A landscape with many valleys, sampled at points; each row gives a point and its height.
From any point a ball rolls to the lowest of the 4 points nearest to it. It stops when none of these is lower. Distance is the straight distance between rows; heights are no part of it.
zipi h=727: [132 112 120 110 117 158 127 118 128 114 128 108 141 146 141 152 149 128
 125]
rumo h=532: [ 84  95 138 119  90 130 126 129 151 128 131 140 144 128 109 156  76 134
 131]
Figal h=395: [160 134 118 132 150 134  82  97  82 137 113 115  87 107 171  81 173 153
 139]
popo h=397: [162 156 128 146 137 123  95 102  72 126 122 119  80 102 151  89 171 168
 104]
gevom h=39: [172 135 127 118 162 155  91  99  66  88 115  89  98 130 153 146 194 138
 100]
poseg h=126: [ 78 129 148 122 111 115 177 168 188 156 133 135 166 140  89 135  78  91
 113]
Zat h=388: [184 124 109  83 179 163  76 112 107  98 102  92 130 132 195 142 176 144
 182]
Roko h=186: [ 56  93 161  97 106 116 173 172 188 139 131 122 164 105 117 159  36  96
 142]
ziv h=642: [104  97 121 100 131 132 104 119 158 157 106 133 109  88 165  89  94 155
 213]
boz h=341: [215 138 119  78 204 159  68 106  76  87 103  75 115 122 179 150 188 147
 165]
zap h=152: [143 201 110 158 121  93 181 168 162 155 139 156 144 142  86  91 137  87
  76]
seluf h=910: [ 89  80 124  99 110 135 114 121 158 135 111 131 118 109 137 141  83 151
 184]
Dadu h=443: [157 116 109 104 144 161  75 104 102 116 107 116 108 121 176 127 164 153
 164]
gik h=324: [120 141 112  95 140 161 163 153 168 147 113 101 153 154 147 109 154  73
 110]
nefek h=261: [ 90 131 123  92 126 139 183 170 195 165 122 110 162 139 127 111 109  71
 135]
latu h=362: [133 138 154 187 122  56 187 162 173 108 151 168 160 143  12 152  47 101
 106]
vatug h=427: [131 148 132 141 117 138 153 131 114 125 136 114 140 163 116 139 164 100
  74]
gelib h=543: [156 152 137 164 127 120 108  98  60  95 130 112  91 132 140 136 177 154
  81]
fula h=85: [114 126 133 168 102  91 115 120 123 122 156 178 118 111  81 142  87 161
 128]
Sufes h=466: [185 120 107  95 186 151  76 112 108 131  91 107 121 114 199  95 162 153
 199]
dekad h=291: [116 106 117 122 130 128 102 115 127 160 119 152 101  96 143  74 124 159
 183]
Zefum h=82: [111 134 137 168 103  96 161 137 137 112 155 154 146 149  60 166 100 120
  97]
voga h=573: [142 150 126 159 121  98 106 108  98 149 142 163  85  97 129  81 149 166
 124]
lamoz h=570: [115 122 124 140  98 133 139 120 117 113 144 132 147 149 107 157 138 110
  93]
Valib h=521: [117 138 129 159 104 122 153 129 116 109 140 139 141 155  99 148 130 129
  87]
Gorit h=281: [138 154 133 173 117  77 197 166 170 135 148 163 160 150  48 136  82  96
  87]
kovo h=232: [162 166 130 175 152  99 119 110  76 157 125 132  80 106 156  58 174 155
 107]
biret h=308: [ 79 107 147 132  98 120 153 153 161 133 146 143 162 130  84 161  75 116
 120]
Voz h=666: [ 74  84 155 119 100 106 112 131 150 140 138 160 125  86 102 153  60 148
 161]
Kozu h=749: [ 90 106 132 130  96 119 106 121 142 135 133 164 121  89 107 134  91 155
 148]
fubu h=726: [147 150 117 173 108 109 115 104  87 106 144 139  98 118 125 133 150 168
  96]
fadob h=225: [135 183 126 153 127 110 187 155 149 138 132 135 135 153 102 105 150  81
  73]
mukil h=672: [147 158 137 166 115 117 138 108  78  93 148 118 112 142 128 160 163 142
  62]
vekas h=805: [111 115 128 132 103 125  97 107 117 127 136 152 100 109 132 121 123 164
 135]
zikav h=369: [102 129 161 159 116  78 170 170 169 127 153 159 167 130  48 166  48 105
 101]
Zoge h=409: [103 130 122 125 113 144 152 146 146 134 133 119 150 154 111 138 135  89
  93]
rabib h=198: [184 120 128  92 168 168  92 114  85  85 118  71 121 147 160 157 192 126
 123]
kaga h=522: [126 109 122 100 174 140 137 125 156 183 107 129 121 112 182  53 113 138
 219]
Mizi h=424: [110 116 114  84 134 164 144 140 165 120 121  87 158 171 165 151 131  85
 148]
musa h=490: [ 63  76 164  98 105 116 122 150 158 126 132 146 141  79 108 169  24 130
 169]
Nuko h=520: [152 142 127 118 145 158 153 136 114 117 131  97 139 165 141 135 187  81
  73]
kubu h=549: [142 103 109  98 138 154  88 106 121 124 115 130 113 114 154 110 146 152
 168]
bupo h=483: [181 125 106  95 191 143  93 121 125 146  93 106 119 128 206  76 148 148
 230]
giti h=572: [144 108 119  76 152 182 124 119 143 109 108  77 164 162 180 168 144 108
 165]
Rimor h=673: [108 118 124 155  98 119 118 121 124 118 147 158 123 133 101 147 113 141
 106]
nefog h=240: [124 139 130 187 102  83 115 115 101 119 151 180 105 112  86 146 107 170
 116]
toruz h=537: [134 115 130 140 155 132 115 118 120 188 120 142  98 112 146  38 129 146
 152]
Vorib h=302: [150 128 118 126 131 148  85  98  87 106 118 109 113 123 156 125 170 143
 127]
Nepep h=527: [ 87  96 132  98 108 152 145 136 157 125 130 115 166 143 129 161 100 110
 135]
pefa h=574: [150 159 137 144 129 137 138 117  79  94 137  96 122 150 130 154 177 112
  60]
velos h=214: [117 172 117 123 114 119 176 168 174 172 124 140 150 137 109 100 137  78
 101]

For each start below, name the point where the ball stops.
gelib -> kovo
Mizi -> zap
Voz -> poseg
Nuko -> zap
Dadu -> gevom
Zat -> gevom
giti -> gevom

Call two points neighbours if one is among the 4 nearest of the other. Go from one point of each pair to the other, from neighbour to neighbour, staying as low as possible. Name the highest point that can't be avoided.
gevom / zap -> giti
dekad / gevom -> kaga
Zefum / poseg -> Gorit
poseg / zap -> nefek
kovo / gevom -> Figal
